A landscape with many valleys, sampled at points; each row gives a point and its height.
A ball rolls from a point to whichever of its 2 nearest points has the largest drop for the distance, and stops where none of them is lower. Distance is the straight distance between rows; heights are no part of it.
golin (h 2.32): [ -1  23 -13  12  -6  33  -9  14   5  20 -27  14 -25  -6 -15  -5 -27 -10
  19  -3  45  36   0  49  24   5   6  -3   8 -30  -9 -27  14 -24 -30  -3
  10 -38 -10]
kosev (h 3.13): [-38  20 -34  -3  49 -29 -23   5   2  -7  15 -14  11  -7 -17 -19  22  15
  14 -12  -5   6  26  -3 -21 -47 -13  45  -2 -12  15  20  14  28  -9 -39
  -5  32   6]
Rikab (h 1.11): [ -6 -15  14   2 -46 -33  23  -6 -11  -6  -2 -13 -25   3  18   7  22  -7
 -19 -18 -24   1   1 -12 -13   0  -8  -8 -11  -6  -7 -16  -7  -2  25  30
 -34   3  -8]
Momot (h 2.69): [ 63  13   9  -9 -12  34 -36  -7 -11   7  16   3  18 -21  -9   9 -18  14
  38  15 -30  -9  -3  -4  12 -28  -4 -14 -39   9  11  13 -19  -3   4 -32
  11   5  22]
potun (h 5.68): [-37 -11  20   6  55  12   0  -7  18 -12   1   9  24  28 -14 -38  18   8
 -25  24  41 -19   3  -4 -15  31  17 -28  25  14  25  23 -22  13 -26  12
  27 -20 -23]
gaz (h 3.09): [ 31  15   0   4  15  49 -33 -10  -5   6  -8  10  16 -22  12   3 -14 -14
  22  15   5  11 -20   2  26  -2  30  -2   2   5   5  -6 -22  -6 -32 -11
  19   6  34]
fim (h 2.72): [ -1  -2  -7 -18   0 -22   2  -7 -27 -12  33 -17  14  -8  14   5  18   6
 -15  -8 -47 -17  14 -21 -11 -29  -9  25  20   4  12   8   1  23   2 -28
  -6  67  22]
sig (h 3.41): [  1  11 -18   3 -12  13  -2  18  13  25 -26  13 -23   0 -16   9 -34   1
  26  -9  40  30  10  36  28   8 -14  14  -6 -24 -32 -20  37 -29   5   1
   7 -38 -16]
samum (h 2.67): [-51  13 -43  -1  57 -31 -25   3  -2  -1  -5 -22  25  -6   4 -18  20  17
  20 -19  -4   6  15 -23 -17 -25   1  51   6   9   2  23   7  15  -7 -18
  -6  20  14]
teb (h 3.51): [ 54  11  -1  -3  -4  38 -37   4   3  19  -4   4  17 -20 -11  17 -29  15
  31   9  -4   3 -10   3  25  -9   5  -4 -34  13  -7  12   0 -14   7 -20
  17 -12  24]
Vopi (h 3.47): [-37   4  -5   4  19  10  41  11  12 -19  23  11 -22  24 -33 -31  10 -16
 -21   6  46   0  10  33 -40   1  -9 -36  30 -26  29   8  -6  14 -42  11
  15 -17 -28]
razus (h 3.12): [ 42 -11 -16 -10 -46  22   6  -4  -4  29 -23  -1  -4 -27  37  51 -36 -14
  11 -17 -22  16 -29 -13  29  12   6  26  -3  32 -46 -11   8 -21  25  10
  -5  11  19]
vipa (h 4.39): [  1   1  23   6 -30 -15  23   8   3 -11  14  14 -33  15 -29 -20  14 -10
 -21   6  14 -10  11  26 -15   6 -12 -49 -11 -40  22 -12  -2  -1  -4  14
 -15 -25 -30]
Tati (h 2.14): [-58  -6 -21  -1  51 -40 -14   1 -12  -7  -4 -27  39  12  13 -22  34  23
   4 -16 -17 -13  18 -42 -23  -2   4  42  13  26   0  31   1  13   2 -10
  -5  17   5]
foz (h 2.10): [ 65   4 -14 -14 -36  39 -16   3  -6  28 -10   2  -2 -34  17  43 -41  -4
  21 -10 -21  16 -25   1  29  -4   6  15 -15  21 -26  -5   3 -17  15 -15
   6  13  27]
bofab (h 3.63): [-37  -6 -17  -6  10  -6  62  14   5 -24  40  11 -30  33 -34 -21   7 -18
 -26   2  34   2  27  38 -50 -10 -30 -18  29 -39  23   3   9  23 -27   6
   4   1 -28]
Nupu (h 3.65): [ 28 -13  22  -5 -10  -5   9  -3   1   4  10  -2  23   7   8  15 -11  11
 -13  18 -24 -36  -3 -19  13  11  -6 -12  -7  26  -7  17   7  -2  28  -4
   5  15   5]
dusi (h 4.35): [ 20  15  -3   8   3   7 -39   7  10  13 -18 -11   9  -7 -13   5 -19  23
  32  -8   3  11  -4 -12  16  -8  -2  12 -45  11 -16  11   6 -15  18  -8
  -1 -24   3]
Sove (h 2.52): [-10   1  25   3  -3 -37  -7   4 -11 -20  18 -15  11  23 -20 -21  35  22
 -16   0 -15 -25  27 -19 -17 -12  -7  -5 -17 -10  18   8  -3  17   8  -3
 -12   5 -18]
pobar (h 3.62): [ 16   9  -6   4   5  17 -24 -12  -9   4  -9  -8   7 -18  21   9  -4  -5
  14  -2  -8   8 -16 -10  12  -7  20  10  -2  10  -4  -6 -16  -4 -17  -1
  -3  16  26]
danid (h 4.95): [ 26  -2   9   7 -11  20 -35  10  20  24 -34   0  14  -7 -11  19 -29  18
  22  -8  12  13 -17 -14  25  17  13  10 -41  25 -33   8   3 -24  25   4
  14 -47  -3]
Seba (h 6.17): [-13   5  20  15  27 -20 -37   0  12  -5 -14 -13  31  16 -15 -23  12  33
  14   5   9 -19   8 -32  -2   9  -2  -2 -39  17  -5  21  -4  -7  19   5
   0 -35 -16]
lim (h 2.47): [-15  21   7  15  40  24 -25  11  25  10 -15  16   5   3 -31 -26  -9  16
  10  15  56   2   3  30  17  19  10 -26  -9 -18  10  10  18 -10 -18  -1
  25 -50 -12]
zime (h 2.84): [-15  27  -2   5  30  25 -21   2  -1 -25   9   2  -1  -2 -25 -24  29 -22
   4   8  17   3  -3  26 -25 -35  19 -18  20 -31  46   4 -23  25 -53 -27
  17   4   5]
vebu (h 3.24): [ 19  -8  -8 -23 -13 -17  30  -4 -26   0  39 -13   7 -15  26  25  -6   5
 -24   2 -60 -25   9 -13   6 -13 -23  24  31  18  -1  10  23  15  25 -27
  -6  78  26]
zulil (h 8.43): [-50  -1 -55  -4  40  -6  32   8   7   1  -2   0 -19   6  -1  -5 -10  -5
  15 -20  39  30  17  24 -19  -4 -13  31  31 -15  -6  -1  24  10 -25  11
  -3  -3  -8]
foge (h 4.08): [ -6   2 -17  10 -19  -3 -14 -15 -13   3 -23 -22 -16 -19  32  11  10 -12
   3 -23 -16  30 -19 -12   0 -15  19  17   2   2  -8 -28 -25  -4 -18  16
 -22  15  15]
bolim (h 3.21): [  4  21  -4   0  33  22 -14  13  19  14  -1  16   7 -11 -15  -4 -21   8
  16  18  32   0   2  27  25   8   5  -7   1  -4  -3  15  33 -10  -5 -10
  24 -20  10]
pok (h 6.38): [ 18   1  31   4  -3 -18 -22   3   6  -6   6  -9  22  15 -24  -5   2  32
   6  11 -10 -31  10 -25   3  -1 -17 -12 -46  12  -2  24   1  -6  31  -9
   1 -17 -18]
Nafa (h 0.31): [-24 -22  20   7 -30 -56  16  -3 -18 -14  -5 -21  -7  20  15  -7  36  10
 -25 -28 -29  -8  10 -36 -25   6 -14   1 -18   3 -14  -4  -2  -1  39  29
 -34  -7 -20]
bur (h 1.35): [ -6 -13  16  12   8   3  -6 -16  10  -1 -22   3  10   9  19  -5   9  -1
  -8   7  11  -6 -12 -21   5  27  23 -16  -2  21  -6  -2 -20  -8  -5  28
  -5 -17  -3]
Kisa (h 5.62): [ 53   9   8 -12   0  59   8   1  12  16  17  36  11 -24   4  24 -37 -24
  -1  36   2 -13 -22  37  37  16  13 -24  19   6   1   6  19 -11  -7 -27
  34  15  35]
busem (h 3.96): [-16  -7 -21  -4  44  10 -25 -23 -16   2 -11 -10  40 -16  42   0   8  -4
  15  -3 -19   4 -11 -42   3  -2  30  32  24  35  -6  12 -28   8 -17  -3
   9  35  45]
gon (h 3.10): [-17  20  -6   5  13  -2   5  11   3 -19  11   0 -16   2 -23 -21  21 -12
  -7   0  17   6  11  27 -25 -28   5 -14  11 -33  32   2  -3  19 -34 -12
  -2   4 -10]
Vilu (h 1.77): [-15 -17  20 -12  -7 -14  39   1 -12 -23  31  -2  -3  29  -7 -18  28  -4
 -50  13  -5 -22  16  -2 -27  14   3 -27  38  -4  31   4 -15  29  -9   6
   6  19 -15]
mabe (h 2.48): [  1 -21  38  -4 -14 -13   0 -17 -24 -24  24 -10  28  19  11 -14  36   8
 -32  19 -36 -31  13 -40 -13   4  18 -14  10  10  23  -2 -36  25  -4  -2
   6  24   4]
zik (h 8.37): [-47  -2 -53   3  30  14  25  10  -1   9 -23   4 -22  11  -1  -5 -19  -6
  16 -18  61  43  15  23 -15  13  -3  33  32 -16 -16 -18  12 -10 -43  26
   4 -30 -14]
gugu (h 7.69): [ 24   3  22   8 -63  25 -14  13  14  20 -30  12 -39  -4 -18  22 -24 -13
  11  -3  -1  26 -23  20  29  11   0 -14 -39 -18 -15 -24  -3 -28  10   6
   2 -44 -21]
sumid (h 1.64): [ 17  12  28  18  22  39 -39 -13   6  -6   1  17  25  -1 -14 -23   5  -3
  16  33  16 -11 -12   2  14   4  25 -36 -18  -9  25   4 -34  -5 -32 -11
  26 -25   9]
Mured (h 4.61): [-30  22 -20  12  53 -33 -35  16   9   3  -7 -18  21  -2 -21 -24   4  36
  31  -9  11   0  23 -15  -6 -17 -11  38 -34   6  -7  23  25   0  14 -16
  -9 -15  -4]
Nika (h 4.82): [ 38 -13  14  -5 -52  21  25  -1  10  17  -3  23 -16  -8  14  32 -25 -27
  -6  11  -2 -12 -22  17  26  28  -1 -28  -3   0 -15 -17   5 -18  12  16
   4 -10  -4]
Bega (h 2.08): [-12 -12  38  -4  -3 -16   2  -1 -13 -28  26  -7  17  30 -17 -24  38  11
 -36  16 -14 -32  21 -17 -20   4   9 -22  12  -4  34   2 -22  29 -11  -4
   6  11 -14]
Sep (h 4.06): [-26  -5 -37 -14  11  -1  35  -6  -7  -5   6  -4 -15  -5  24   5   5 -24
  -8 -17   3  12  -1  11 -21 -11   5  12  51  -2   8  -2  -1  16 -26   9
  -8  35  12]
Basa (h 2.36): [-38 -22  -3  11 -26 -45  41   2  -5 -16   0  -2 -39  32 -16 -20  24  -2
 -25 -22  21  19  20   1 -48   6 -29 -18 -12 -33  -1 -22  -9   3   3  48
 -37 -38 -40]
ture (h 3.35): [-29  -3 -25 -12  28 -36  21   3 -10   1  15 -12  14  -2  19   2   5  10
  -5 -12 -26 -12  17 -14  -7  -5 -18  39  27  21  -8  23  30   8  20 -11
 -10  42  10]
bis (h 0.53): [ -8 -18  -7 -23  31   9  42  -4   7   7  18  18  13   8  22  15 -24  -4
 -15  25   3 -26   2  14  18  38  -9  -1  56  30 -11  16  32   5  20   2
  22  25  12]
delot (h 1.43): [-17  -6  12  13 -38  -3   0  -3   4  -2 -29  -1 -41  10  -3  -3  14 -10
  -7  -9  15  28 -15   8  -2  18   6 -22 -16 -11  -7 -35 -27 -15  -8  40
 -20 -43 -24]
toba (h 5.13): [ 17   4  16 -23  -5  14  -2 -12 -26 -27  51  -3  17  -6  -1   0  23 -18
 -19  19 -40 -23   6   4 -10 -24   8  -4  36  -7  38  -4 -25  36 -23 -40
  17  62  26]
Mutuk (h 3.98): [ 33  13 -20   7 -36 -16  -1   7  -1   8  11  -9 -38 -25  -2  17 -20   4
  18 -28 -24  28   0  19  10 -42 -31  25 -36 -24 -11 -16  26  -5  25 -24
 -30  27   0]
damu (h 3.68): [ 41  -3   2 -19 -38 -13  41   1 -16  -1  37  -2  -9 -14  17  27 -14  -8
 -22   9 -48 -27   4  10   8 -13 -27  -1  16   4   1   0  26   8  29 -16
  -9  60  15]
nisu (h 7.11): [ -1   5  18  18 -34 -15 -12  18  19   5 -24  -4 -37  11 -32   1  -9  10
  17 -17   8  25  -1  11  12   0 -25  -5 -56 -26 -16 -14  15 -16  28  13
 -22 -47 -38]
gugo (h 3.00): [  5 -19  35   2   0 -14  -4 -13  -9 -10   7  -7  36  19  11  -8  17  19
 -20  17 -29 -38   9 -45  -1  16   6  -9  -8  26   4  11 -20   8  17   1
   8  13  -4]
Pomuz (h 8.29): [-25   2 -32   1  15  27   6   6  -1  23 -39  14 -17   5   7  -4 -25  -4
  15  -7  61  38   5  17  10  30  14  22  36  -4 -30 -28   5 -28 -32  32
  13 -40 -11]
fud (h 4.89): [-14   2 -25   5  -2 -24  15   9   6  11 -17  -4 -19   4   4   7 -14   6
  21 -25  14  19  13   9   5   2 -22  25 -12 -10 -29 -12  35 -10  19  15
 -22 -15 -17]
tipe (h 5.85): [ 34   9   7 -17  -4  47  34   2   5   2  32  36 -12 -19   3  19 -31 -35
  -9  32  -1 -19 -17  56  22  17   0 -29  45  -7  11   0  25  -3 -12 -24
  22  28  23]
zigo (h 4.40): [  6   3 -23   9 -24 -42  15   6  -1   2   4 -11 -26 -11   7  11  -8  10
  13 -34 -22  17  10   6   1 -30 -37  34 -28 -16 -22  -9  33   1  34  -7
 -38  19  -7]
Tisa (h 4.73): [  4  -1   6  -8 -31  10  44  -2 -10 -22  25  15 -30   0  -1 -10  15 -41
 -34   8   6  -2  -6  30 -33  -1  13 -43  36 -26  37 -22 -23  11 -32   9
  -3   9   3]
Nepo (h 1.70): [ -9  12  17  23   6  11 -21   9  23   7 -22  10 -14   9 -30 -21  -2  11
   9   6  43   6   1  22  14  16   3 -35 -26 -25   4  -4   5 -18 -10  10
   6 -57 -29]
Vufa (h 4.83): [ 22  19 -13   0   5 -14 -26   2  -7   2  12 -15   3 -17  -8   4  -7  25
  24 -13 -23   2  11  -8   0 -39 -21  26 -35   2   0  12  13  -1  16 -27
 -15  24  11]
Givag (h 3.31): [-31   8  -3  -7  32  10  25   8   6 -16  25   6  -8  14 -23 -21  15 -13
 -16  12  24  -8  10  33 -25  -5  -2 -18  38 -13  29  17   0  24 -26  -8
  15  10 -13]
Ropum (h 4.58): [ -7 -33   8  -1 -28 -28  22   6  14  13 -30  -4  11  11  21  30 -16   6
   6 -25 -10  -3 -22 -33  10  38 -28  15 -18  30 -55   4  24 -22  58  38
 -14 -36 -23]
debus (h 3.99): [  1  15  20  23 -24 -12   3  16  15  -3   2  12 -38  11 -44 -20   6   2
   1  -1  21   5  12  39  -1  -5 -21 -39 -38 -52  13 -11  11  -8   2   1
 -17 -40 -37]
gat (h 5.98): [-23   9  13  19  41  -4 -40   2  23   4 -25  -2  24  13 -20 -28   6  28
  16   9  39  -6   4 -14   5  20  15 -10 -28   8  -3  15   0 -10   0   9
  12 -50 -17]
befi (h 1.49): [ -9 -29  18  -8  -3   1  50 -11  -8 -11  14   9   0  18  19  -6  13 -14
 -43  18  -2 -22   0  -4 -17  32  11 -29  47  13  15  -1 -17  13  -7  23
   6  21  -6]
Guge (h 2.25): [  8   4  30  17  14  36 -25 -15  -1 -22  -2  18  16   2  -8 -23  26 -24
  -4  28  13  -8 -18   3  -5   0  39 -40   5 -14  41 -12 -57   5 -48  -3
  19 -20   6]
renu (h 3.58): [ -7 -16 -19 -13  13  -3  -3 -25 -27   0   5 -17  25 -20  51  16  12  -8
  -1 -11 -43  -6 -13 -39  -4 -12  15  33  32  28  -4   8 -18   9 -10  -7
  -2  64  45]
Bebeb (h 4.37): [  1  -5 -33  -7 -18  -3  11 -16 -19   8  -7 -15 -14 -28  52  26  -1 -20
  -2 -27 -25  21 -21 -10   1 -12  11  25  29   8 -12 -23  -6   1 -13   9
 -21  47  31]
Gisi (h 5.27): [ 40   8   6   0 -22  43   8   2  11  14  -2  26  -8 -16   5  16 -26 -23
   2  19  13  -2 -21  32  32  19  15 -26  10  -7  -3 -11  11 -19 -13  -3
  17  -7  12]
guk (h 3.87): [ -4  26 -36   5  18  -8 -27   2  -3   2   2 -15  -8 -25  -2   0  -2   2
  24 -20  -2  28   3   9  -2 -46  -1  28  -5 -23   8  -7   5   9 -20 -30
 -13  29  16]
sali (h 2.13): [ 16  -1  15   5 -61 -18   8   1  -5  -6   3  -8 -43  -9  -2   9   7 -12
  -5 -15 -23  16  -6   8  -2 -17 -13  -8 -33 -27  -2 -25  -6  -5  24  13
 -34   0  -8]
kef (h 0.48): [ 66  -1 -15 -21 -17  19 -18   1  -9  21   6  -2  14 -31   9  41 -35  17
  26  -7 -37  -3 -13  -7  14 -21 -12  16 -27  31 -14  15   9  -7  30 -26
  -1  23  29]
Bemi (h 0.47): [ 23   5  23  10  26  29 -40 -12  13   5  -4  10  38   1 -10 -11  -7  18
  22  29  13 -14  -6 -18  18   8  16 -18 -29  15   6  16 -16  -9  -3  -8
  30 -26  10]
Kemo (h 4.28): [-11 -33   6   2 -12 -14  23  -8   9  10 -27   1  13  13  37  19  -6  -1
  -6 -10  -1  -9 -17 -30   9  43  -2   0   3  36 -40  -4   9 -19  32  40
  -8 -19 -12]
Sus (h 7.90): [  5 -14  17   1 -64  24   2   4  14  19 -47  21 -41   6  -5  24 -23 -21
   2  -1  14  28 -25  13  26  36  -2  -9 -17  -8 -29 -43  -8 -34   7  29
   3 -55 -30]
sabip (h 5.48): [ 34   2  -8  -1  -1  34 -27   3  11  31 -33   8  23 -18  10  23 -35   6
  19  -1  12  17 -17 -14  34  20  26  20  -9  31 -39   2   5 -25  12   3
  28 -20  20]
lem (h 1.30): [ 10  19   1  15 -20  40 -31   7   1  20 -44  12 -22  -8  -5  -2 -22 -18
  13   1  31  40 -16  31  33   9  25  -3   0 -12 -12 -34 -17 -31 -31   1
  13 -39  -3]
maguz (h 3.94): [-38 -18 -39  -5  -8 -10  52  -6 -13 -10   3  -7 -27   7  24   4  11 -21
 -16 -25   9  23   2   3 -38  -6  -4   9  37  -9   1 -17  -9   8 -28  33
 -18   9   2]
Zenid (h 2.57): [  9  15  19   9   5  40 -13  -9  -9 -30  12  17   1  -4 -18 -21  27 -37
  -6  19   7  -7 -15  24 -19 -19  33 -40  19 -29  54 -10 -45  16 -57 -21
  20  -1  13]
Pozik (h 8.06): [-12  -5  -3   0 -44  16 -11   3   0  19 -59   4 -33   2  13  19 -20 -11
  12 -13  15  46 -17   2  22  23   6  23  -4   5 -44 -44  -9 -35   1  31
  -6 -40 -17]
zutu (h 3.42): [  0  20  15  19  -2 -29 -10  17  10  -7  10  -1 -19   7 -42 -21  10  20
   6  -1   9  -4  24  19  -4 -24 -28 -12 -46 -37   9   9  23   3  16 -12
 -20 -20 -32]
gobud (h 2.85): [-19  -5  -9  -1  25 -31   6   3  -3   2  -4 -13  24   6  21   0   0  20
   2  -8 -15 -19   5 -28   2  12  -6  23   5  30 -18  23  20  -4  24   6
  -9  11   5]
luv (h 2.59): [  5 -12  18   0  43   0 -11  -1  27  10  -3   9  50  10  -3  -2 -18  25
  -6  29  13 -34  -1 -22  16  34   4  -8  -3  39  -9  31  14  -6  28  -3
  32 -18   4]
gitir (h 1.14): [-12 -21  -8 -17  13  13  55 -10  -7  -2  17  11  -5   8  27   8  -8 -21
 -19  14   5 -14  -4  13  -5  26   2  -7  59  16   2   6   5   9 -11  18
   8  30   7]
Disu (h 2.31): [ 23  26  -8   9   7  51 -41   6  -1  21 -27  10  -1 -23  -3   0 -26 -10
  22   6  24  32 -15  25  36   0  29   5   3  -8  -8 -18  -5 -21 -31 -14
  24 -18  24]
genon (h 3.83): [-18   9 -31   3  18 -41  12   8  -1   1  10  -7  -6  -6   4  -2   1  13
   8 -19 -12   4  22   3  -6 -24 -26  37  -5  -8  -8   9  35   9  18 -12
 -25  25  -6]
dudo (h 4.20): [-10  -9 -48 -19  -3   3  40 -10 -14   8   6   0 -19 -21  46  27 -12 -25
   1 -22  -8  18 -10  14  -2  -4  -1  27  54  -2 -10 -18  14   4 -17   9
 -14  47  23]
Feb (h 4.99): [ 18  11  28 -12 -24   5  -7  -7 -21 -32  43   3   7   1 -19 -14  31 -16
 -21  16 -26 -19  10   6 -20 -29  13 -24  12 -27  47  -7 -29  29 -30 -28
   8  31  10]
Vezu (h 4.60): [ 13  -1  27  -6 -47  -9  39   3  -9 -20  31  17 -34   8 -18 -16  18 -28
 -39  12   0 -14   5  28 -25   4  -1 -54  10 -40  36 -21 -17   7 -10   7
 -11  -4 -12]
Fomag (h 7.39): [ 18   6  23  14 -59   6 -25  17  11   7 -30  -5 -44  -1 -30  13 -17   4
  21 -17 -15  39 -19   8  17 -11 -14   2 -66 -20  -8 -22  -3 -20  23   2
 -17 -37 -23]
beneb (h 8.18): [-19  -5 -22   1  -9  15  -3  -3   0  23 -56   6 -12   4  23  11 -20  -3
  16 -16  35  39  -5  -5  19  33  16  31  21  15 -48 -31  -1 -34  -4  36
   3 -39 -10]
rupu (h 4.31): [  3  17 -26  11  -8  -7  -1  14   9  13 -14   2 -31  -9  -9   6 -25   3
  26 -20  18  36  13  32  19 -16 -20  23 -18 -26 -20 -20  34 -11   4  -7
 -17 -14 -12]
Tede (h 5.46): [-15  -7  13  -2  38  29  -2 -15  -5 -21  11   6  22  11   7 -15  30 -23
 -18  23   6 -14 -11  -3 -17   1  35 -15  42  11  35   9 -46  27 -38  -6
  25  19  11]
pif (h 4.21): [ 44  -3   9  -9 -35   7  18  -4  -4   7  14   2  -3 -13  16  27 -17 -11
  -7  10 -28 -20 -12   3  16   1  -6 -11  -2   9  -6   1   8  -5  21  -2
  -5  28  15]
Tifib (h 5.80): [-30  -4  27  17  51   4 -32  -9  21 -10 -15   5  28  21 -19 -40  20  19
  -3  24  40 -18   4 -15  -9  22  23 -30  -7   5  22  18 -24   2 -23  12
  20 -39 -19]
Rofe (h 5.58): [-35 -14   9   3  66  30   3 -14  12 -12  -5  12  30  21   6 -26  22 -11
 -20  24  36  -8 -13  -9 -13  27  39 -15  41  25  25  19 -39  17 -34  11
  32  -5  -2]
Pagam (h 1.48): [-29 -10   7   9  20 -30 -15 -10 -15 -13  -8 -22  29  14  17 -16  34  18
  -3 -10 -20 -17   9 -47 -18   0  13  15  -1  20   0  14 -22   8  -1   9
 -10   8   2]
sak (h 3.84): [ 12 -17  -5   0 -19  11   3  -8   5  22 -32   1   9  -7  39  30 -19  -6
   4 -11  -5   8 -23 -26  26  30  16  19   2  38 -45  -8   4 -20  20  26
  -1 -10   7]
Mez (h 6.82): [ 26   4  31  10 -41 -18  -5  18  18   2   0   2 -22   8 -40   7  -8  13
   6  -5  -8  -6  -3   5   7  -7 -34 -19 -65 -20  -5  10  17 -10  45  -2
 -15 -33 -34]
Teseb (h 3.17): [ 14 -17   0 -18 -11  -6   2 -22 -38 -10  31 -18  25 -14  40  14  14   0
 -13  -1 -63 -20   1 -37  -8 -19   5  20  25  20   9   3 -21  20  -1 -21
   2  75  38]
Bor (h 4.36): [ 16  28 -33  -1  26   4 -48   0  -7  13   7 -14   6 -31  -6   3 -17  22
  42 -14 -13  23   4  -3   6 -46  -9  34 -27  -3   2   5   8   1  -5 -39
  -6  25  29]
rakuz (h 6.58): [ 27   1  40   4 -36 -28  -9   8  -2 -10  15  -9  -1  14 -35  -3  13  24
  -4  -1 -24 -26  10 -15  -2 -12 -28 -17 -56  -8   5  14   1  -2  40  -7
 -12 -11 -24]
Pefa (h 1.79): [ 11 -16  25   7  40  18 -20 -19  22   9 -13  15  53  10  12  -5  -7  10
  -4  32  13 -20 -11 -33  17  34  27 -15  -9  36  -5  15 -16 -12   8   8
  30 -16   7]
gif (h 1.80): [ 63   5  -2 -23 -15  16 -22  -7 -22   6  24  -3  18 -21   3  21 -18  22
  27   7 -49 -16   2 -13   3 -33 -18   4 -28  23   6  16  -6   2  20 -34
  -1  33  26]
Vib (h 5.03): [  3  19 -28   4  31 -25 -35  11   0   9   2 -21  19 -13  -9  -3  -9  40
  33 -21 -17   7  15 -20  -1 -28 -22  47 -45  17 -14  22  25  -6  32 -24
 -13   4   9]
Kilik (h 3.80): [-31 -14 -29  -7  -1 -11  61   3  -4 -15  19   4 -30  18  -1  -5   1 -18
 -16 -10  22  10  16  25 -38  -4 -21  -4  33 -28  11  -8   7  13 -23  26
 -14   6 -13]
sof (h 4.27): [-30  -7  -8   8  60  10 -30 -21  -4  -3 -24  -7  45   2  31 -15  20   0
  12   4   6   3 -11 -43  -3  12  43  21  17  35   0  12 -38   8 -26  13
  14   2  25]
Rif (h 1.41): [-18  -9  -9 -23  58   4  25   6  23  20  20  15  27   7   1  11 -25  12
  -7  31  12 -29  10  10  21  36 -14  14  46  40 -14  30  47   4  35 -10
  36   8  15]
rago (h 0.64): [-20   3  -1  18  -3   0 -10   4  10   5 -29  -1 -23  10  -9 -10   2   0
  10  -8  32  23  -2  12   6  14   9 -10  -9 -12  -8 -21  -6 -14 -17  24
 -11 -43 -23]
gitiz (h 4.24): [-35  18 -12   3  59 -30 -12  21  19   7   6  -1  11   5 -30 -24  -2  32
  15   9  28  -9  28   8  -2  -3 -20  21 -15   2  -3  28  48   3  20 -13
   0 -19 -14]
kol (h 3.08): [ 38   9   5   1 -49  -5  -7   1  -6   2  10 -10 -29 -20  -3  18  -8  -3
   9 -14 -31   8  -8   6   5 -28 -14   1 -36 -15   0 -10   1  -9  20  -9
 -25  19   5]
zelu (h 1.78): [ -6 -12  14  -7 -45 -37  21  -5 -25 -19  19 -14 -18   6  12  -9  38 -10
 -43 -14 -25  -3  16 -12 -34 -15   1 -14   4 -22  19 -15 -18  22   6  14
 -27  17  -4]
fufaz (h 3.50): [-27  24 -49  -2  40  -7 -13   6   8  -3  11  -6 -11 -17 -11 -10  11  -9
  14 -18   9  25   8  21 -19 -55  -6  33  19 -27  21   2  12  29 -29 -42
  -1  41  13]
Bev (h 0.93): [-42 -22  11  10  -1 -52   2  -6 -18 -17 -11 -26  12  22  16 -21  49  14
 -22 -26 -20 -11  14 -47 -33   4   6   5  -5  15  -7   4 -19   5  11  25
 -26  -6 -14]
fur (h 2.00): [-31 -21  10   8 -51 -29  24  -3  -4 -14 -15  -4 -49  19  -2  -8  28 -12
 -24 -16   6  30   0  -1 -33  13 -12 -26 -20 -27  -3 -36 -28  -5   7  52
 -37 -45 -30]
divum (h 5.36): [ -5   8   1 -13  39  33 -14 -15 -11 -19  24   3  22  -5  -1  -8  19 -27
  -1  21  -6 -12  -7  11  -6 -18  20  -1  43   2  32  11 -32  30 -36 -31
  29  42  29]
goreg (h 3.79): [-10  17  -3   4  30  -6  -4  16  21  10   3   8   3   2 -26 -12 -14  18
  11  14  31  -7  17  23  12   3 -21  -6 -12 -11  -3  18  44  -4  11  -9
   5 -24 -14]
zon (h 5.25): [ -5   5  -9 -17  13   9   6 -10 -14 -16  26  -6   6 -11  13   3  17 -24
 -12   3 -18  -7  -5   9 -13 -23  11   6  45  -4  25   5 -14  26 -25 -24
   7  57  24]
nud (h 4.86): [ 16  11  18 -12 -38   9  15  -4 -20 -37  35   8 -18  -2 -13 -14  34 -41
 -36   9 -17 -11  -2  21 -35 -26  19 -38  25 -39  55 -22 -34  25 -36 -20
  -1  23  14]
lesa (h 2.37): [  5 -17  20  -8  43   4  15   2  31  10  17  14  42  13 -12   5 -24  23
 -24  46   3 -46   9  -7  21  41 -14 -14  25  39  -2  31  31   4  38 -17
  42  -2   2]
sugol (h 2.95): [-19   6  20  11   7 -46   3  11   6 -12   5  -5  -4  26 -32 -26  22  24
 -10  -3   9 -16  27   0 -15  -2 -23 -13 -24 -15   7  10  19   7  18   5
 -17 -17 -38]
Sodi (h 5.32): [ 46 -21  11 -11 -52   5  24   5  12  22  -5   9   2 -12  12  49 -36 -10
  -3   1 -15 -10 -25  -2  27  23 -12  -7 -17  21 -35   8  17 -14  43  13
   1  -9  -6]
zulut (h 4.98): [ 24 -23   9  -7 -45 -13  14  18  15  22 -20   3   6  -6  -4  49 -37   6
  13 -18 -10   3 -22 -13  22  25 -27  15 -29  22 -50  11  27 -19  58  20
  -6 -34 -24]
lil (h 2.28): [  7  -5   9 -17 -29 -27  10  -6 -29 -21  37 -16   1   0  10  -1  31  -2
 -35  -8 -44 -14  17 -13 -21 -25  -1   4  15 -15  25  -7  -8  29   1 -14
 -14  51  12]
Daguf (h 2.18): [-11  -2  -3   7  28  -8 -19  -7   7   6 -22 -11  27   2  20  -3  -1  16
  12  -3   4  -7  -6 -31   7  20  17  17  -7  32 -20  14  -1 -10  11  15
   1 -12  10]

Two balls start at each pair of points below. Name the first point that both come to, or write never.
Sep and divum -> never
busem and guk -> Nafa
zulil and zik -> never
zon and pif -> Bega

For each start below, name the point where the ball stops.
Vib -> rago
damu -> Nafa
Fomag -> bis
zulut -> kef
Tifib -> bis
dudo -> Bemi
debus -> bis
Nupu -> bis
